Each row is a point on a tangle of strands that fork, close into loops and nearly touch. The rows are in no order.
(in the rows, 128 means zero)
Two points are linked if the straight distance between their rows is under 105. Some points are linked to none.
Q85: [ 93  98 166 147 109 172 157 111 183 149 108 126 107 122  86 185 167 138
 139  93 103  60 149 116]
Q441: [ 86 120 137 168 139 191 130 133 156 177 178  99 134 123 107 142 167 118
 133  87 139 103 121  71]
Q629: [113 177 155 126  92 152 126 119 146 173 131  95 162 117  98 158 148 146
 149 120 104 110 132  97]
Q285: [ 93 140 143 131 117 181 102 142 172 160 185 131 138 141 102 167 134 157
 151  75 143  87 118  82]
Q554: [116 148 146 121 121 120  97 136 143 138 155 132 153 170  82 108 127 151
 146 136 186 110 159 148]
Q641: [ 96 105 159 116  99 122 149 116 164 118  95 148  79 161  99 144 119 196
 122 117 121  71 166 140]
Q119: [164 111 172 146 130 133 151 105 121 119 103  97 146 119  75 144 159  81
 130 175 173 175 175 191]
Q658: [ 89  84 141 130 140 140 149 123 154 157  93 129 112 156  94 128 170 183
 145  93  67  63 180 135]
Q51: [ 71  81 159 145 160 165 133 133 173 181 146 104 132 155  96 145 199 134
 130  93 116 113 147  90]
Q744: [131 146 103 118 109 141 144 153  99 142 132 152 134 138 138  43  99 220
 130  92 109  71 132 147]
Q165: [ 93 101 202 148 147 159 120 123 161 161 163 132 154 135  80 183 189 106
 138 109 173 148 113 144]
Q468: [112 119 106 111 123  97 123 123 133 134 118 163 103 172 139  93  96 212
  98 113 108  87 136 111]
Q13: [ 99 143  98 111 161 146  81 160 142 130 158 101 204 128 130 143 143  64
 152 135 192 184 123 144]
Q740: [113  90 152 120 147  79 131 118 161  61  99 140 100 181 130 141 144  90
 102 157 166 169 145 136]
Q208: [154 181  64  93 148 119 121 150  95 118 142 122  86  61 187 100  72 145
 137 111  71 165  48 108]
Q303: [156 135 124 123 107 111 137 126 103 123 132 133  81  80 164 147 104 124
 116 129  71 139  88  85]
Q75: [154  85 125 136 146 111 123 132  95  98 144 156  91  69 171 149  83  73
 104 136 129 137  89 127]
Q309: [108 217  85 130  99 159 127 133 150 136 123 134 172 140 143 124 129 214
 134  82  77  65 114  97]
Q305: [ 97 133 186 133 120 151 102 133 161 166 171 121 153 146  81 169 160 150
 158  96 154 113 127 130]
Q258: [138 127  75  83 153 114 122 139 108  95 167 160  99 141 168 134  33 121
  88 132 160 142 102  77]
Q20: [112 130  97 116 151 131  96 133 139 108 143 119 179 112 144 186  82  59
 110 141 193 151 122  79]
Q969: [102 114 140 131 121 138 140 135 129 145 132 121 132 156 124 133 145 118
 131 129 130 126 129  91]
Q889: [167 154  87 108 124 102 103 137  92 110 136 143 113  53 182 107  88 128
 137 126  74 139  68 152]
Q994: [146 112  59 119 173 100 109 146  90 113 134 139 114 101 186  88  99  84
 126 139 118 179  85 140]
Q62: [120 116 188 162 119 138 130 103 152 129 127  91 143 116  79 149 156  85
 120 151 180 169 159 132]
Q856: [171  99 136 118 128 113 116 151 109 104 161 137  52 134 150  79  78 193
 114 100 122 113 134 129]
Q848: [138 141 160 152 153 120 136 125 112 165 134  94 174 157  80  81 208 135
 164 127 136 157 158 163]
Q993: [111 118 169 150  95 160 160  98 158 140 105 115 114 104 122 198 151 120
 113 123  91 106 132  90]
Q507: [148  99 168 165 130 114 133 104 149  95 110  93 102 130  96 125 150  76
  92 159 164 187 172 116]
Q477: [133  60 151 118 156  81 157 133 143  89 119 147  30 146 138 121 126 149
 100 110  98 141 144 109]
Q902: [156 157  80 103 133 131 144 126 108 116 153 143  77 101 181 166  73 153
 106 111  75 130  78  54]
Q493: [166 105 170 146 111 113 167 108  91 154 110 136 101  97 104 111 158 138
 135 141  86 123 149 170]
Q79: [154 128  45  98 159 111 109 146 107  88 163 160 101  81 188 150  37  89
  99 124 147 148  90  99]
Q609: [ 97  72 172 125 137 139 160 139 149 140 122 123 112 176 102 123 177 154
 147 106 126  98 170 146]
Q286: [112 145 175 146  85 148 141  95 155 122 118 122 148 104 108 201 138  96
 117 141 143 107 110 113]
Q26: [123  85 140 144 153 104 118 111 126  97 101 137 144 146 140 151 143  55
  95 167 163 171 125 141]
Q628: [116 154  91 128 111 150 153 136  91 144 132 156 133 113 175  92 123 146
 154 120  78  97  73 134]
Q483: [134 121 106 146 132 142 124 131 108 120 133 104 141  92 142 125 116  69
 110 161 158 164 127  97]
Q896: [ 78  95 169 140 165 137 112 122 175 197 134 112 147 159  68 157 217 164
 148  76  94 131 157 137]
Q246: [152 146  91  76 120 143 115 182  88 103 132 117 142 125 177  76  52 159
 143 136 125 159 107 138]
Q448: [126 146 102 172 109 130 144  99 131 171 110 137 113 106 115 117 158 143
 142 103  59  70 134  92]
Q33: [125 130 110 137 101 142 126 123 119 121 148 170 110 128 144 118  92 130
 125 134 134  66 106 124]
Q785: [135 144 174 110 150  99 140 101 127 149 101 114 156 156  65 156 173 145
 156 159 174 151 154 210]
Q63: [137 170 107  89 107 105 104 132 102 129 103 133 200 117 147 147 110 111
 148 156 125 134 123 174]
Q640: [192 115  99 102 132 124 101 169  94  79 161 137 109 115 166  73  60 121
 137 127 163 137 136 170]
Q752: [110 146 156 146 132 119 138 121 127 186 125 121 156 141  83 117 187 150
 153 120 121 109 149 155]
Q443: [124  93 161 116 106 113 152 127 123  97 116 155  92 129 141 159 106 125
 112 141 121 116 117 115]
Q878: [109 161 182 162 109 136 125  82 178 184 124 125 150 113  55 190 185 151
 147 119 136 113 131 158]
Q356: [115 210 103 123 123 133 116 146 117 152 136 111 189 119 113  74 125 166
 169 119 127 119 116 139]
Q464: [148 119 108 139 152 115 110 110  86 146 114 128 174 113 134 106 157  72
 136 166 141 160 132 198]
Q470: [160 184 119 121  71 143 124 109 117 104 127 143 153 117 159 179 105 153
 130 136  91  68  98 153]
Q835: [ 96  96 191 165 118 134 160  94 175 110 112 122  94 122  62 141 168  95
 124 145 185 141 170 155]
Q231: [139 127 142 131  83 121 124 119 120 125 126 163 122 146 109 125  89 163
 125 139 144  57 140 169]
Q618: [105 170 148 168 100 132 119  82 183 159 114 149 134 130  78 180 168 155
 141 111 109  58 131 136]
Q678: [185 103 116  92 138 107  95 166  97  86 176 135  65 116 166  91  55 154
 108 116 141 151 111 138]
Q360: [115 212 139 122  85 159 108 128 164 152 147 121 182 139 113 159 140 198
 148  96  95  82 120 112]
Q134: [140 151 104  71 106 114 119 159 108 123 130 117 133 144 157 100  62 185
 117 129 115 140 124  96]
Q619: [139 141  62 112 165 107 137 139  93 126 139 126  97  99 177  92  98 117
 121 132  85 189  71  81]
Q529: [182 100 184 132 115 122 174 116  95 123  99 120 112 124  89 127 152 116
 145 160 139 150 167 186]
Q343: [104 147 164 150 141 158 131 127 151 209 150 112 165 129  70 151 210 166
 170  77  87 102 134 148]
Q287: [141 153  96 143 122 116 132 115  83 134 120 144 138  76 172 116 123 102
 135 150  74 129  75 145]
Q786: [163  94 109 149 139 119 111 113  89 125 103 123 163  70 162 122 138  44
 104 178 135 185 137 183]
Q320: [118 161  78  97 133 153 102 157 116 124 117 131 203 103 172 154 104  79
 150 148 141 142 104 167]
Q995: [132 120  65 104 146 154 107 157 117  90 128 119 174  99 175 149  64  56
 116 143 179 146 125 113]
Q664: [102 196  79 123 122 150 142 161 101 144 122 134 173 124 126  36 109 198
 153 101 102  98 107 135]
Q560: [145 126 146  96 138  99 122 138 109 110 126 122 148 179 130  96 139 134
 136 148 142 145 146 159]
Q685: [153 121 138 109 155 123 121 139  99 128 126 108 185 161 127 112 175  94
 160 157 160 157 141 190]
Q940: [158  96 142 128 123 130 128 146 128  84 151 126  72 175 118  85  91 158
 105 116 160 120 162 107]
Q21: [139 113 137 128 127 146 134 156 124 132 152 112 104 180 107  64 126 162
 140 107 145 104 176 105]
Q291: [ 92 111 163 142 155 139 100 119 143 153 157 116 182 141 109 164 180  68
 131 138 184 155 110 154]
Q378: [165 127 127 113 115  98 114 136 112 123 153 151  57  96 155 120  72 200
 108  99  81 100 101 122]
Q311: [ 77 101 166 160 134 121 170  85 204 115  77 119  77 142  70 120 204 112
 120 132 158 167 184 165]
Q757: [134 101 155 117 138  75 129 123 142  85 110 141 103 202 123  98 149 135
 119 137 145 149 156 143]
Q998: [136  80 145 130 145  89 135 118 131  85 121 152  61 102 150 166  96  97
  95 147 122 147 102 103]
Q121: [121  94 144 108 114 124 151 129 139 138 101 129 115 164  99 102 127 229
 125  96  82  71 189 147]
Q607: [125 119 120 145 174 111 114 113 113 122 122 109 160 173 156 103 175  65
 111 158 151 188 127 130]
Q10: [162  97  68 127 157 115  97 150 108  88 132 154 124  67 184 151  67  54
 120 134 157 145 113 130]
Q95: [113 168 136 118  98 121 110 120 123 146 135 153 172 159 105 122 117 178
 138 133 141  78 132 168]
Q482: [135 142  95 125 130 158 110 154 122 117 156 111 161 124 130  97  99  93
 143 132 175 143 135 109]
Q632: [136 123 121 130 177 118 129 147 118  98 130  94 132 207 152  81 173  98
 125 137 142 183 131  90]
Q652: [133 138  94 130 118 164 119 126 103 112 113 127 188  70 185 176 120  48
 126 146 127 139  91 138]
Q243: [167 142 134 128  85 118 143 125 122 121 125 137  65  85 151 147 107 175
 123 113  37  87 115 104]
Q261: [193  96 152 127 137 107 130 131 107  80 132 107 116 118 136 109 117  74
 129 153 151 168 146 157]
Q54: [ 98 149  75 105 138 122 126 135 112 144 140 160 129 173 165 102  93 184
 119 115 131  99  95  95]
Q875: [ 98 191  47 123 127 158 142 132 129 137 136 158 131 148 165 110  92 199
 113  86  86  72  96  80]
Q50: [109 138 180 128  99 115 130  94 156 133 100 130 149 118  80 205 135 104
 127 152 167 127 128 175]
Q370: [126 132  99 143 114 158 152 120 105 129 147 171  87 119 173 122 108 139
 129 105  82  72  77  98]
Q621: [ 88  83 177 124 113 118 174 111 166 111  85 155  82 153 119 163 144 140
 117 129 126 105 142 125]
Q124: [125  86 151 106  99  92 133 120 144 110 106 164  66 160 136 133  89 205
  87 113 110  94 139 146]
Q215: [106 186  78 140 130 125 112 127 137 163 132 116 139 134 119 108 115 165
 133 112 105 111 126  56]
Q219: [137 145 143 112 116  98 106 115 123 125 102 131 171 127 104 165 125 103
 132 162 149 132 145 176]
Q40: [111 150 117 124 133 166  96 153 137 137 176 114 158 160 115  88 121 130
 157 121 198 124 125 136]
Q380: [101 118 151 113 143 137 100 149 133 110 157 112 180 154 125 155 139  84
 131 142 183 151 128 121]
Q116: [147 126 137 154  87 123 152 107 150 146 102 131  76  89 113 144 125 158
 128 114  65  78 156  92]
Q289: [116  59 176 129 145  88 166 120 155 101  81 140  28 116 139 138 160 141
 105 126  70 157 145 140]
Q615: [ 98 136  57 118 166 119 131 130 105 141 145 149  99 161 157  98 116 133
 116 123 127 142 100  55]
Q4: [122 162 172 133 117 102 142  84 144 170  85 124 163 122  55 182 178 143
 143 159 138 136 139 186]
Q820: [137 122  70 127 159 114 101 151  92 114 116 126 164 115 172  84 124  78
 153 153 145 165 115 172]
Q190: [124 158 135 166 112 137 106 104 134 179 115  96 180 101 108 139 171  92
 122 157 133 148 121 131]
Q602: [145 102 116 147 132 150 108 120 129 105 122 112 169  60 132 159  98  35
  99 149 187 156 157 132]
Q637: [131 185 115 142  98 165 128 136 117 159 141 106 159  99 111 112 122 128
 165 128 122 116 106 109]
Q777: [119 136 131 148 109 148 126 109 118 123 123 132 163  95 153 179 125  76
 112 152 135 133 101 102]
Q173: [170 116  77 100 124 166 122 185  91  92 141 135 133  84 178 103  60  88
 151 125 155 139 119 176]
Q279: [146 167  95  89  95 150 136 148 111 102 140 134 120 117 165 149  64 154
 116 129 111 117  93  79]
Q506: [131  96 198 140 153 149 156 134 142 131 139 104 131 189  76 112 196 132
 153 121 162 126 172 171]
Q461: [151  89 139 134 157  79 142 129 124 103 115 131  84 171 134  78 159 138
 106 125 101 149 144 107]
Q732: [104 182  38  91 145 125  90 152 126 124 112 122 178 132 158 100  73 122
 147 141 149 152 102 122]
Q184: [112 141 107 182 116 172 138 113 144 172 144 121 120 110 111 115 153 122
 131 110 112  76 121  75]
Q339: [140 125 115 134 147  98 125 109 130 138 107  98 121 130 134 116 149 101
  95 154 111 199 139  72]
Q187: [101  81 169 145 143 103 166 112 175 107  82 114  65 168  99 111 179 121
 113 129 117 154 177 139]
Q882: [126  76 166 165 151 121 161 108 155 108 103  95  83 140 111 122 177 107
  82 135 127 180 166  82]
Q817: [175 128 134 112 121 100 130 153  97 120 132 111  87 107 139  78 118 154
 134 119  86 159 138 105]

A tip is a point with one link. Name the tips that can be reached along the links from each point below, in the order of the rows.
Q343 | Q13, Q848, Q246, Q21, Q173
Q882 | Q493
Q875 | Q744, Q258, Q20, Q615, Q506

A piece is two or more points that can be reached from each other along the links. Count, over all rows, the pieces, the separate loops (a circle has one, a figure eight two, a Y none), the forks (points with three links) and the tips (points with one).
pieces | 4
loops | 2
forks | 14
tips | 18

How many points has the smallest loop of links through each point below? Write none if it is on no loop.
Q50 | 7
Q835 | 6
Q994 | none
Q443 | none
